Each row is a point on a landscape with many peaks, with its height.
A climber steps from a point to the highest of its 2 nearest points, and stops where none of them is higher. Distance is the straight distance between rows; heights are no part of it.
Z_640 height 10.6: [ 13 -13  11  -3  55  -6  22  -8 -67  16  58  46 -21   7  41   4  12  11
 -24  -5  -9  44 -14  -3  17 -14   0 -43  15  -8  51  26 -14  34]
Z_424 height 17.7: [-52  10 -30  -2 -53  21 -35  10  -2 -46 -19 -27  -4   8 -49  43  16  -5
   6  32 -19 -46  20  -5 -43  19  -2  52 -33 -18  -8 -11  30 -63]
Z_249 height 44.7: [-25   9   4   2 -14 -20  33 -27 -43  44  25   5  36   5   5  16   8  -8
  16  -9 -18  18  36  -9   1 -16 -43  22  -5 -60  42  22 -14  -3]
Z_611 height 40.8: [ 13  -6 -42 -42 -31  -1  26   0   4 -15  -6  -7  13 -33 -25 -27  -8 -47
  21   8 -14 -27   5 -13 -58 -21 -48  -8  -9  -8  39  -8  -3  -3]
Z_989 height 23.2: [  9  -9 -19  10  -7 -40   7  41 -40  -9  11 -29  12  12 -26 -15 -19  40
  41  -6  24 -37  -7 -47  46   3  -8 -13   1 -10  -7 -17  -1  33]
Z_338 height 11.2: [ 15 -47   2  -1 -15 -23 -31  12  33 -16  22  -5   8 -24 -38 -13  46  -8
  11 -10  13 -27  -6   7  15  35  21 -69 -33  45 -36 -27  -1 -19]
Z_766 height 22.9: [ 38  29  39  12   7 -31  -7 -39 -10 -57   7  -1  25   6 -19 -16  29  41
   7   4  72  46   3  16 -19   8  29  -6  29  -7 -73   0  51  -8]
Z_374 height 49.9: [-24  48  19  28  -6 -18  40 -51 -23  24  18 -16  -3 -10  28  -3 -23  -3
 -27 -12  31   3  38 -18  28 -20 -50  23   4  -6  57 -42  15   8]
Z_557 height 16.7: [  3  13 -24  30 -53 -39  15 -83  27 -58  31  13 -17  25 -25   1  21  -3
 -35  -6  11 -10   8 -43 -17 -32  -5 -27 -21 -23 -38 -22  36 -41]
Z_296 height 28.9: [-11 -26 -19  18  39  17  26  18  20  17  -8  63  11 -22  35 -11 -11 -34
  10  -6   6  32 -20  -4   4  -9  -8  -6 -12 -30  23   8 -78  43]
Z_432 height 63.7: [ -9   7  31 -10  10  28   3   3  70  12  15 -17 -54  -7  35  23   3  32
  12  43  36  17   6 -48  27   5  23 -44  29   7  -6   7 -25  -7]
Z_854 height 34.7: [-14 -13 -79  47 -65  -6  23 -13  23   6   2   2 -10  -9   1  -9  -4  20
   2   3 -38  -2  22 -23  35 -12  -3  16 -66   6  33 -67 -23  -6]
Z_654 height 37.0: [-13  18 -31 -10 -17 -37   6   1  25 -73 -24 -11 -27 -13 -24   1  14   8
  -5 -24   6 -20 -13 -40  11  27  36  10   0 -45 -61  -4  17   8]
Z_610 height 21.6: [ -8  -7  17   8   2   2 -12  12 -68  -9   9  18  32  -2 -17  10  26 -31
  -3 -13   5   3  26  36 -62  -7 -22  -3  11  -6  28  28  37 -24]
Z_104 height 41.9: [-31  10 -37 -33 -39   0  -1  16  16  -3   9  10 -24 -21  -5  30   2 -12
  -1  18 -25 -56   2 -27 -15   5 -12 -25  -7 -49  35  12 -37 -17]
Z_900 height 20.3: [ 16 -41   8  20   9 -37  26 -25   3  28  26  31  17 -10   5  -9 -25 -41
 -31  16  14 -23  -6  21  28   4 -68 -55   7  37  13 -15  -3  -6]
Z_462 height 18.6: [ 44  54  61  -6  40   4  14 -48  37 -21   7  33  -4  49  -5 -33 -13 -13
  -5   9  23 -14 -31  -2 -29 -22  19  16  14  40 -10 -14  -6 -19]
Z_278 height 18.2: [  1  27  -5  27 -43 -28  -3 -57  -1 -45  14 -19 -38  35 -29  26  24  23
  22  -4  26 -14  16 -14 -13 -16  -2 -13 -15  -3 -53 -12  50 -41]
Z_232 height 27.5: [-18  14 -37   5 -17  -9  19  -5   8  25 -18  44 -35 -54  33 -23  -8 -27
   5 -39  -8  24 -25  46 -16 -30 -55 -32 -18  12  18  43 -21  66]
Z_123 height 7.5: [  1 -30  17 -16  32  18 -10   8  31  33   2  12   6 -38  -8   5  33 -25
 -29 -74 -53 -17  -5  28  23  33  25 -24 -11  11 -22  31 -27  34]
Z_648 height 26.2: [ 23  18  -2 -16 -35  -1   1 -30   6 -30 -31 -42  -3  16  -2 -25 -10  42
 -36   6   0  16  -8 -40   0  17  21  23  -3  -4 -40 -35  45 -23]
Z_77 height 47.4: [  7  -9  26   7   5  -6 -13  38 -23   3  15   8  54  31  -2 -17  23  45
  21  14 -12  18   1 -20   2  18  43  16   2 -35  26 -24 -34  -7]
Z_534 height 56.4: [  3  38  25 -44  24  14 -11  15  57 -23 -28 -27 -51  11   5   2   4  12
  20   3  -1 -16 -28 -14  25  30  38  -7  -3  11 -47   5  -1   1]
Z_230 height 31.6: [ 13 -23 -32  28 -46 -23  18 -11  28  29   9 -39  -3 -15  -9  21 -13   0
 -13   1 -33  -3  21 -30  51  41   5  13 -52  35  18 -77  -9 -24]
Z_788 height 28.7: [-34  14   7  34  -9  11 -23  12  25  -5  -9 -67 -49   2   6 -10  -4  39
   4   5  45 -43  -6 -22  53 -11  -7 -20 -15  46  -1  -8  28 -10]
Z_102 height 37.3: [ 18  21  12 -14   6  62  14  -9  35  15 -21 -14  22  37  41 -47  -7   6
 -22   2 -16  28 -23  19 -43 -44   6  36  42   9 -14  21  10  -4]
Z_464 height 8.4: [-11 -22  17  -2  62  17 -25  32 -31   6  11  37 -20 -17   4   5  24 -21
  -3 -64 -48   8 -28  40  10   7  24 -29  -5  27  -1  29   0  55]
Z_317 height 55.0: [ 37  24  42 -30  22  40 -17  34  -5   5  -5 -23   2  47  15 -17  -4  55
  10  46   7   7 -48  -7 -41  -1   1   0  41  19  20  20  -4  -8]
Z_29 height 30.8: [  7  24 -26   8   0  25  15  -7 -18   3 -15  38   7  -6  31 -32 -14  -8
   4  -8  20   4 -29  31 -44 -48 -47  35   9  -9  24  -5 -19  36]
Z_994 height 38.8: [-34 -12 -42 -44  -3   9 -11  30 -32   9  21  18   2  -6 -12  23   4  11
   9  27 -29 -17  -9 -26  -4   7 -18 -36  26 -73  16  62 -34  16]
Z_594 height 28.6: [ 18 -46 -25  -6 -47 -27   7  -8  29  47  13 -42  13 -21 -10  -5 -29  -1
 -13   2 -35 -51  18 -22  53  17 -22 -18  -4  14   6 -38  11   7]
Z_817 height 47.3: [ 23  16  19 -28  54 -48   0  30 -20  -8  35 -45 -23   4 -36   9 -27  20
  37  18  23 -18  -6 -64  61  47  46 -12  -4 -17   7  -4 -29  19]
Z_480 height 9.5: [-11 -27   4   6  50  -2 -10  31 -75  18  25  -1 -27 -19  13  -3  10   0
 -20 -47  -4  25 -14   1  29  13   2 -52  21  17  14  28  14  62]
Z_354 height 15.5: [-27  20  16 -19 -35  30 -59  10  -4 -12 -10  12  28  15 -25  24  50  12
   8  13 -41 -36  -5  21 -22  15  18  39 -21 -14 -20   8  14 -46]
Z_385 height 31.0: [ 21  52  13 -23  28 -52  -8   0  -5 -41  38 -71  -4  25 -50   7  15  11
  39 -30   3  -2   2 -40  11  16  67  14  19 -40 -29  15  12   0]
Z_505 height 60.4: [ -4  33  38 -36   7  12 -33   4  70  16   0 -33 -50 -31  20  24  -9  36
   2  43   0  -3  -6 -14  60  44  45 -48  10  10 -29  13 -19  -3]
Z_439 height 49.4: [-28 -25  -4  30  23   8  37 -19 -29  40  18 -14  48   4   1   0   4  -5
  11 -22   8  28  39  -2   4 -20 -47  23  38 -29  11  20   7  27]
Z_279 height 31.1: [-18 -35 -22   8 -29   1 -17  37  25   8 -22 -58 -50 -27   9 -14 -35  25
   3  -9   9 -34 -17 -31  52  -9 -24 -37   8  27   5  -8  25  41]
Z_485 height 12.1: [ 33  22  35 -30  27  -6  -2  -1 -25   9  37  -6 -20  -1  19  13  -7  18
 -37  22  30  20  14 -22  -5  27  32 -43  49   0  58   4 -17  -3]
Z_695 height 33.7: [-41 -45 -46   0 -42  48   1  17  38 -34 -60   0 -12 -35 -10 -18 -28  -1
  17  37 -19 -31 -27 -37 -25 -10 -33  15 -28  -5 -55 -17   9 -13]
Z_24 height 13.0: [  9  10  16  -2   6 -16  -2  -8 -11 -29  20  10 -48 -14  35  27  15 -12
 -40  11  62  32  19 -16 -29   6   7 -58  52 -19  32  10  10 -18]
Z_575 height 42.8: [ -2  40 -16   7 -25   8  21 -17  31 -29 -34  -4 -26 -23  11  -2  -5 -16
 -18 -29  -5  -7   7 -10   9  -6  35  27 -47  10  23 -34 -25  -2]
Z_869 height 13.9: [  2 -12  10 -25 -37  27 -53  15  19   4 -15   0  30 -16 -19 -14  60   6
 -13 -30 -54 -23  -7  24   1  35  39  -8 -14  17 -19  -9  14 -15]
Z_365 height 17.1: [ 32  24  52 -17  45  26  61 -39  46   7 -11  -4  24  22  13 -50 -34 -28
 -43   2  12  -9 -16   4  -2  -4 -20  29  21  55  10 -17 -23   1]
Z_775 height 27.1: [  8 -29  -2  13  14  14  38 -23   6  68  15  50  16  14  33   4 -21 -29
   0 -14 -15  38  -3  20  12  -6 -45  -3  -1 -17  35  16 -51  29]
Z_600 height 26.0: [-15  21 -12  -5  32 -40 -15  -5 -17 -51  20 -14   9  19 -55  33  -4 -21
  17 -11 -16  -7  52  18 -51 -44  65  76  21 -21 -14  21  12 -26]
Z_375 height 21.7: [ 15  49  49  14  16 -38 -26  -6 -22 -53  -8  20   8  -1   5   8   9  41
  -7   0  62  33 -16   7   0  15  34  -2  22 -18 -12   4  12  16]
Z_17 height 20.8: [-36   6  45  -5  71  30   3  -8 -16  25   0   2   6   4  -1  59  16 -34
 -13  -1 -17  33  50  12 -22   1  23  53  26 -19   0  42  16  -9]
Z_555 height 24.4: [-52  26   2  12 -12  44 -16  15  51 -20 -30 -91 -42  25   7  25 -22  -6
   7  48  12  17  33 -43  22   9  16  50 -27  71 -37  -4  47 -63]
Z_20 height 25.3: [-31 -13 -45  33 -38  -7  27 -14  -3   6 -32  22 -21 -61  34  -2   1 -35
   5 -31  30  44  22  35  -6 -27 -61  -3 -39  -3   1   4  23  27]
Z_206 height 55.4: [-18  51  27  15  16 -20  29 -37 -13  -9  29 -43   8   4 -23 -26 -24 -19
 -21 -33  31 -36  33 -11  33 -34 -27  38  17  23  41 -12  16   6]
Z_759 height 50.0: [  9   8  45 -20  13  38 -42  25 -27  14  18  -3 -32  23  -8  32  20  39
  32  38 -13  15 -26   9 -38  18   4 -18  48 -24 -13  33  15 -11]
Z_541 height 15.4: [ -8  25  23  -3   8  19  46 -40  64   2 -17 -46  23  23  11 -40 -23 -32
 -30  -3   6  13  17 -28  14 -26 -15  30   9  47 -13 -26  15  -2]
Z_762 height 69.4: [ 13 -11  28 -11   2  41  24  -6  66  30 -31  -7 -40  18  45  -1 -21  18
 -14   7   4  20  -8 -20  10  12  12   6  12  -2  -8  -1 -21  -3]
Z_91 height 10.3: [ 21 -11  20 -24  15   8 -20  21   4  -5  10 -30  19 -11 -42 -31  11  -5
  -7 -16  10 -41  -2   1  12  22  21 -24   6  57 -11 -29   8  16]
Z_729 height 16.6: [ 24 -38  -3  30 -52  -2  16   1  -4  36  -5  23 -14  21  48  14  20 -15
  -7 -10 -25  46  31  21 -12  -1  -6 -11  -2 -67  -1  12  13 -38]
Z_666 height 18.5: [ 31  42  17 -14  38 -18  -5 -11   2 -15 -40  21 -24  35  23  -7 -36   3
   5  -7  21 -26   2  43 -12 -49  48  80   1  14 -52  11   9   7]
Z_217 height 15.1: [-20 -11  19  14 -24  32 -23  25   4  56  -8  20  -7  18  28  46  32   3
  17 -11 -42  20  16  17   6  15   8   7 -13 -50  15   5 -15 -18]
Z_670 height 21.5: [  0   8  22  29  -1 -30 -11  15 -11 -41  18 -23   1  25 -36 -11   9  54
  46  19  57 -13 -11 -19  29   1  13 -20  -2  29 -17 -36   6   8]
Z_901 height 30.9: [-10  -4 -46   4  17  45   3  21  -3 -15 -15  70  23   4  11 -23  20 -27
  17   8   5  15 -49  26 -23 -38 -34   1  12 -30  -4  41 -55  30]
Z_923 height 60.7: [ 35 -12  13 -29  13  11 -14  31  25 -13  -3  19  -5  39   9 -13 -22  41
  50  52  22  -4 -57 -15 -16  12  24 -10   6  -9 -21  -9 -36  -4]
Z_15 height 18.4: [ -3 -49 -13  22 -38   8  27 -48   9  20  25  19  47 -20 -15 -31   7  -5
 -32  17 -10 -28 -10  10  14 -24 -89 -43  14  47  -9 -16  15  -9]
Z_144 height 29.4: [-33 -32 -45  -2 -26  17  14   2  34  36  -6   7  -7 -70   7  13 -10 -37
   2 -22 -30  28 -32  34 -30   7 -49 -39   1  26  -2  51 -21  66]
Z_516 height 32.3: [ -7 -18 -30  28 -41  -4 -11   0 -21 -57 -61  49   7 -37  26 -29  -6   6
 -20  14  54  -5 -25  25   3 -10 -27  24 -54  35 -30 -39  23   5]
Z_871 height 20.2: [-55  31  -7  -4 -19  20 -26  13   5 -72 -32 -36   1   8 -50  11   7  26
  13  34   9 -22   4 -29  -9  -9  27  49   5  12 -31   2  42 -27]
Z_489 height 50.8: [ 11 -15 -11  16  23 -66  -2  10  15  30  31 -16 -27  10 -18  24 -25  25
  33   6  20 -19  12 -37  90  37  25 -29 -37   7   7 -30 -34  10]
Z_737 height 44.3: [ -4  -3   8 -10  30 -52   7   2 -55   0  53   3  20   6 -38  23  13  17
  39   2 -13 -31  18 -49  50  38  34 -14 -30 -40   9   9 -28  -1]
Z_92 height 36.7: [ 20 -15 -23 -41 -38  31   9 -11  10  23 -10  -8  -7 -20   2  -8  -6   6
 -16   6 -29 -23 -19   0 -41 -10 -45 -20  19   5  16  10  -5   6]
Z_609 height 39.4: [ -9  21   5  -7  20 -17  -2  32 -38   4  -9 -25  41   2 -20  11  -9 -12
  31 -11 -26   5  52  20  -2   7  51  85  -5  -9  26  -2   1  -5]
Z_618 height 13.7: [ 16   3  35  19  29  37  -9   8  13  46   6  23   3  48  26  12  18  21
  28 -15 -42  18 -10  25   6 -18  34  19  -2 -27   0   4 -19   8]
Z_543 height 34.1: [  6  21 -20 -13  -8 -46   6 -17  21 -41  -3 -80 -41  12 -61   0  14   8
  13 -28   0 -46   0 -52  13  24  26  19  -9 -25 -61  -6  27  -8]
Z_569 height 28.2: [ 27  19  21 -19 -42   7 -37  -1 -22 -46 -26 -31 -17  -6  18 -31  -4  37
 -48  11  24   8 -14  -3  -1  22  19 -11   4  41 -11 -25  49  -7]
Z_603 height 25.6: [  8 -38 -40 -23 -30 -35  22   5 -13  -1  15 -55  44 -19 -49 -25 -32   1
  34   1   2 -42  14 -31  49  17 -36  15  -2   3  -6 -36   5  15]
Z_566 height 33.5: [-40 -25 -18  -4  34  34  -4  26 -37 -14  17  37  40  16 -28 -17  31   3
  13   6  -5   9 -19   7 -33 -17 -13 -10  33  -5   4  48 -21  37]
Z_699 height 33.6: [-15 -32 -28  -9 -25  20  -5  13  18  22  19 -26 -11 -10   1 -18  -3  40
 -11  29   9 -32  -7 -30  24 -18 -25 -44  37  18   7   9  -8  24]
Z_969 height 19.6: [ 30 -24  29   8 -13 -12   4 -22 -48  16   6   9  17  39  17  13  -2  -3
  -4  13  32   8  16  24 -31   2 -50 -10  21 -22  -7  10  42 -28]
Z_704 height 19.9: [-36  20  -4  60 -11 -18  -5 -11  12 -58  10  -7  -5  43 -27   8  23  43
  16  -7  50 -14   6 -22   0 -44  18   7 -10   3 -19 -19  27  -3]
Z_706 height 23.7: [ 47 -26  -6  -5  -4 -72  36   0 -44  22  37  -8  46 -12 -20 -15   7 -51
 -11 -27  12  20  29  21  18   7 -25 -39   3  24  32 -43   9  -4]
Z_911 height 20.0: [ 13   5   7  15 -14   4 -27  17 -39 -16  -9  24   5  -5  20  12  36 -28
  -8   4  15  28  11  42 -57  -5  24  15   4  -8  27 -18   6 -41]
Z_802 height 45.6: [  9 -34  15 -30  19  59  -7  32  11  23   8   3  -5  15  12  15   9  20
  -6  35 -15  29 -48  26 -57  61 -14   0  66 -28 -21  54   0 -28]
Z_268 height 35.9: [-13 -22 -35 -46 -18   4 -21  47 -40  45   4  -3 -24 -39   9  30 -35   7
 -10  16 -47 -30 -19   2  -4  30 -43 -47  30 -20  37  44 -12  10]
Z_595 height 56.1: [ -9 -13  28  32   4 -21  31 -29   0  43   9  -3  27 -17  15   0 -26   5
 -17 -12  27  16  34 -19  64  23 -44   1   2   4  52  -6 -16  24]
Z_651 height 24.9: [ 24 -27  13  10  28  25  -1  -4 -27  42  -5  38  -4  18  42  21 -13 -53
  16 -20 -32  35  -1  53 -20 -23 -27  19  -4 -14  -2  39  -5  19]
Z_126 height 56.0: [ 49 -38  -9 -37  -4 -39  -5  38   3  20   6  32  15  35 -11   5 -29  37
  59  48 -13 -21 -33  -8  13  39  14 -19 -13 -25 -44   3 -43 -15]
Z_78 height 11.5: [ 31  23  11 -10  53   7   2  -1 -10  26  42  50 -39   6  36  13 -25  41
 -62  23  19  35 -16   7   4   3   6 -61  32  34  64  14 -33  15]
Z_41 height 65.9: [-53  49  22  46  23 -13  33 -57   9   1 -28  -2  -4  -7  -3 -14 -25 -19
  -6 -31  22 -40  30  28  23 -53 -32  53 -31  38  19  -3  24   4]
Z_698 height 17.6: [ 41  11  43  15 -21   6  -7 -51  -5  18   7  15  -1  42  11 -18  23  24
   5  -2   2  -6   0  29 -14 -17 -22  -2   4   8 -27 -23  28 -31]
Z_461 height 25.5: [ 33 -23 -40 -20  -1 -73  29  -2   1  20  28  23  38   8 -14 -10 -17 -13
  -9  -5 -14   3  20   5  12 -13  -1 -37  -8  -5  45 -28 -33  -5]
Z_621 height 41.5: [ 39 -34  11 -48  -8  47   2  22  15  19 -20 -16  38 -11  10 -22  -4   7
 -22  50 -25  18 -43  15 -38  65  -1  28  23  -6 -21   1 -15 -27]
Z_437 height 38.4: [  5   8 -46  39 -64  18   6   8 -11 -16 -45   4  -9 -21  19 -14 -17  23
  13  17  -3  29  -6 -20  14 -21   1  45 -49   0  20 -80  -2   2]
Z_224 height 9.3: [ 43  27  42 -42  23  10 -12  19   6   4 -14 -62  15  34  -3 -41 -10   4
  -6 -17 -15 -15 -19  -6   0  16  41   2   5  46  -6   0   9 -10]
Z_438 height 44.0: [-15 -25  37  17  23   2 -10  -2 -30  33  51  28  33  14  -5  11  29  23
  33  20  -3   2  13 -34  30  18  -3 -23 -28 -16  24  12 -23  -4]
Z_862 height 34.0: [  5   6  -9   6   1  37  16  -3   2   3 -22   0   4  30   0 -32 -11   1
  -3 -38 -22   8   7  31 -40 -78   3  19  31  19  11  -2  16  24]
Z_627 height 33.2: [-22 -41 -37 -13 -30  -5 -32  14  -8  62  16  16  -3 -41   9  25  -4   6
 -33 -16 -47 -30 -19  41  23   6 -28 -70   7  18  33  55  -4  19]
Z_525 height 21.9: [ 24 -45   5  22   6 -56  20  -9 -62  37  48  19  29  19  -7 -10 -20 -32
 -23  13  22   5  16   3  47   2 -57 -66  15   7  14  13  10  11]
Z_80 height 62.3: [ 17 -25  40   5  39  -2  26  -3  33  51   7  -7  -2   0  22  11 -42   4
  -2   9   4  -3  -2 -17  45  29  -8  -7  16  15  -1 -12 -21  29]
Z_450 height 30.1: [  4  -3   3  14 -27  16 -24  13   0 -51 -47  10   0 -24  30 -40 -16  24
 -32   1  35 -20 -30  19   9   3  -9   0 -17  63  15 -44  18  23]
Z_371 height 18.3: [ 16 -19  -9  14 -59   3 -27  19 -36  13 -31   8   9  20  37  30  37  -3
  -6   8 -17  39  28  35 -53 -14  13  23   7 -56   0 -12  34 -72]
Z_357 height 23.8: [-24  20   8 -11  38 -26 -39  17 -70 -25  11  30   9   2 -20  38   9 -30
   1  -7 -23   4  34  46 -39 -35  32  43  18 -35   5  43  12 -20]
Z_202 height 6.6: [ -8   2  -4 -20  37  10   6 -12   0  -1   7  -8  -1 -69 -10 -21  29 -59
 -52 -64 -11  -8   7  39   6  15 -13 -20   8  26 -17  34  13  42]
Z_392 height 40.5: [ 29 -27  25  15  33  72  18  -4  33  54  11  -1  40  23  20 -11  -2 -13
 -10  -9 -29  47  -5  39 -49   0   2  28  39  13  -1  29  -8   6]
Z_81 height 37.5: [  4 -27  -2 -17 -21  58 -20  26  32 -17 -46  10  15  -5   3  -1 -10  -3
  20  66  -5 -11 -37 -22 -28  28 -11  35 -11 -15 -23 -20  -8 -27]
Z_402 height 5.8: [ 26   0  -5 -21  -9  15   3  11  -6  -7 -32   9  22 -59   8 -23  11 -28
 -25 -50  -1  17  -2  61 -28  19   7  22   1  20 -13   0   9  30]
Z_526 height 27.2: [ 25 -19 -22   2  12 -29  34  14  14   8  11  41  28 -26 -11 -22  -7 -61
  26 -21 -11  31   7  19  -4  -8  -7 -11 -34  -6  43 -22 -73  25]
Z_634 height 55.7: [-34  43 -24  43 -34 -17  37 -50   8  -7 -35  -1  -2 -41  -9 -11 -15  -5
   9 -19   6   3  48  26  16 -50 -37  77 -51  27   4 -33  21   8]
Z_251 height 54.5: [  4 -28  17  17  42 -41 -12  26  -7  32  43  34 -19  32  -1  47 -34  -1
  52  40  14  -6  -3 -23  56  36   3 -61 -59   8  20  -8 -28  -1]
Z_46 height 39.7: [ -4   9 -34 -24  -6 -11  -5  27  32 -52 -44 -13 -35 -41  -9  -1   8 -31
 -24 -29   3 -26   5 -21  10  45  37   4 -27   6 -14 -25   4  -5]
Z_537 height 20.1: [ 33  23  32 -10  43  -8   0  -5 -14 -16 -22  30  -6  35   9 -19  -8   2
  -2 -21  26  -4 -18  15 -11 -16  27  22  14   0  -5  -2  -3  21]
Z_880 height 28.5: [ 11  47  -5 -24  23 -33   5   9  21 -53  15 -67  11  34 -58  21   1 -26
  12 -11 -17  -9  16 -21 -38  -3  76  51  12 -31  -6   9  23 -37]
Z_14 height 35.1: [  3   2 -43  44 -46  16  -9  -6 -17 -35 -51  21  -2 -18  28 -16 -24   0
  -6  26  27  35   8   0 -12   8   7  68 -53   4 -40 -61  16 -42]
Z_826 height 43.6: [-13  42  29 -11   7   3 -32  26 -34  -5 -34  -7  77   6  -2 -13  14  12
  -9  -3 -14  12   3  -5  13  32  38  59  -6 -17  57  -2 -28  -3]
Z_420 height 30.3: [-39 -29 -43   4 -40  37   0  -9  15 -20 -40  41  34 -25  18 -28  -6   6
  10  27  -8 -14 -48   5 -11  -4 -69  25 -19 -12 -51   8  -6  23]
Z_38 height 14.1: [-16  36  12  42  -9 -38  -3 -15 -21 -32 -12  21 -60  11  39  37   6 -17
 -29 -17  45  31  29   3 -22 -25  14  -8  15 -39  39  -3  15 -14]
Z_619 height 40.4: [  0  24 -12   2  24 -43  18  13 -45  -3  11   8  34  14 -12   7  -4 -32
  33 -20 -19  17  24  -6 -29 -20  23  41 -11 -67  41   9 -28   0]
Z_620 height 12.0: [  5   1  19   5  -8  -4 -45 -20   1  -5  32  11  -4  12 -27 -13  71  -4
   4 -21  22 -16   5  26 -19  -2   2 -74   5  42 -33  -5  17 -22]
Z_707 height 44.1: [ -8 -26   3  11  25  48  34   1 -12  66  28 -29  51  -1   2   9 -11 -11
  11 -34 -38  80  14  41 -34 -16 -29  31  45   6   9  38  10  27]
Z_593 height 47.9: [-11  42 -36  47 -33  -3  43 -44  21 -26 -29   8 -42 -11   5 -16 -29  -6
 -14 -16   1 -15  -9   6  30 -62 -19  24 -50  14   1 -62  10  -5]
Z_952 height 12.2: [ 19 -15  18  21  48  46 -17  30 -27  22  11  52  12  43  13   6  22 -18
  51   6 -36  15 -18  22 -31 -50  23  17  -3 -17  34  -6 -32  -7]
Z_955 height 12.8: [ 14   9   3 -32 -14  -4 -52   0  -8  -9  11  42  -1 -13 -13 -10  65   2
 -14 -30 -32 -37 -14  39 -12  19  21 -59  -1  -2 -21  36 -13 -12]
Z_721 height 22.4: [-62  22 -25  -2 -16  48  -9  34  23 -36 -64 -46 -28   3  -3  25 -32   6
  -2  47 -14   5  30 -14  -1 -15  27  67 -17  42 -28  -7  39 -25]
Z_645 height 15.3: [-33  27 -17  48 -46 -25   5 -53  21 -64  16   4 -47  -6  14  18  24   7
 -42  -7  47   8  14 -37 -12 -33  10 -27  -2 -31  14 -15   7 -23]
Z_630 height 22.8: [ 15   3  24   5  81  14   8 -17 -34  36 -16  37  -1  23  33  33  -6 -24
   3 -10 -14  41  22  51 -35  -7  15  69  24 -26 -25  47   7   3]
Z_545 height 31.2: [ -5 -65 -71  -8 -43  -2  -9   2  24  73  17   7  25 -63   7   9  -9 -22
 -27 -26 -45  23 -18  42  10  11 -26 -59  20  25  10  33 -11  45]
Z_301 height 24.2: [ 39  32  14 -12 -25 -36 -12 -17   0 -70 -10 -40   1  15 -23 -12  12  37
 -28 -17  32  32  -4 -12 -14   5  53  30  16 -19 -79  -9  76 -19]
Z_518 height 26.6: [-60   2  20  32 -14  36 -12   5  56  -6 -37 -60 -38 -12  19  22   2  -3
  -7  34  23 -24  -4 -42  31  21   5   3 -32  44   4  -2  16 -30]
Z_785 height 52.5: [-12  38  45 -10  73   1 -17  -6  41 -23  -1  10 -35  -9 -16  12  12  -3
  21  -1  10 -46 -19   1  -2  23  25 -26 -16  19 -36  26 -19   1]
Z_517 height 45.7: [-32   1 -82 -38 -49 -18  16 -10  42   4  20   2   0 -46 -21   5 -11 -28
   8  21 -20 -33  29 -29 -28 -41 -25 -35 -28  -6  46 -12 -40 -12]
Z_824 height 36.2: [-54  -7  -8 -15  34  21 -21  19 -55  -4  47  14   2  19 -20  22  44  17
   3  15  -4   7  -4 -35  -6  -5 -12 -38  48 -48  11  63   2  24]
Z_946 height 58.3: [ 31 -53   5 -18  61 -47   8  18  14  36  23  42  -2  21 -10  28 -58  -6
  48  45  -6 -26  -9 -20  47  41  -3 -49 -37  -3 -39  16 -22   2]

Call two points neighbours if one is among the 2 nearest of the other. Go from one point of each pair to the other, from neighbour to neighbour, staying as high as possible. Name the lowest point that can't be avoided.
Z_923 / Z_41 => Z_20
Z_946 / Z_77 => Z_438
Z_437 / Z_296 => Z_537
Z_923 / Z_517 => Z_29
Z_762 / Z_41 => Z_374
Z_923 / Z_439 => Z_609
Z_923 / Z_946 => Z_126

Two climbers start at each pair of points below. Name the first point that both come to, or write -.
Z_557 / Z_766 => Z_437
Z_17 / Z_354 => -
Z_375 / Z_620 => -
Z_338 / Z_123 => -

For each start below, name the point where the climber stops.
Z_202 => Z_437
Z_91 => Z_517
Z_555 => Z_517
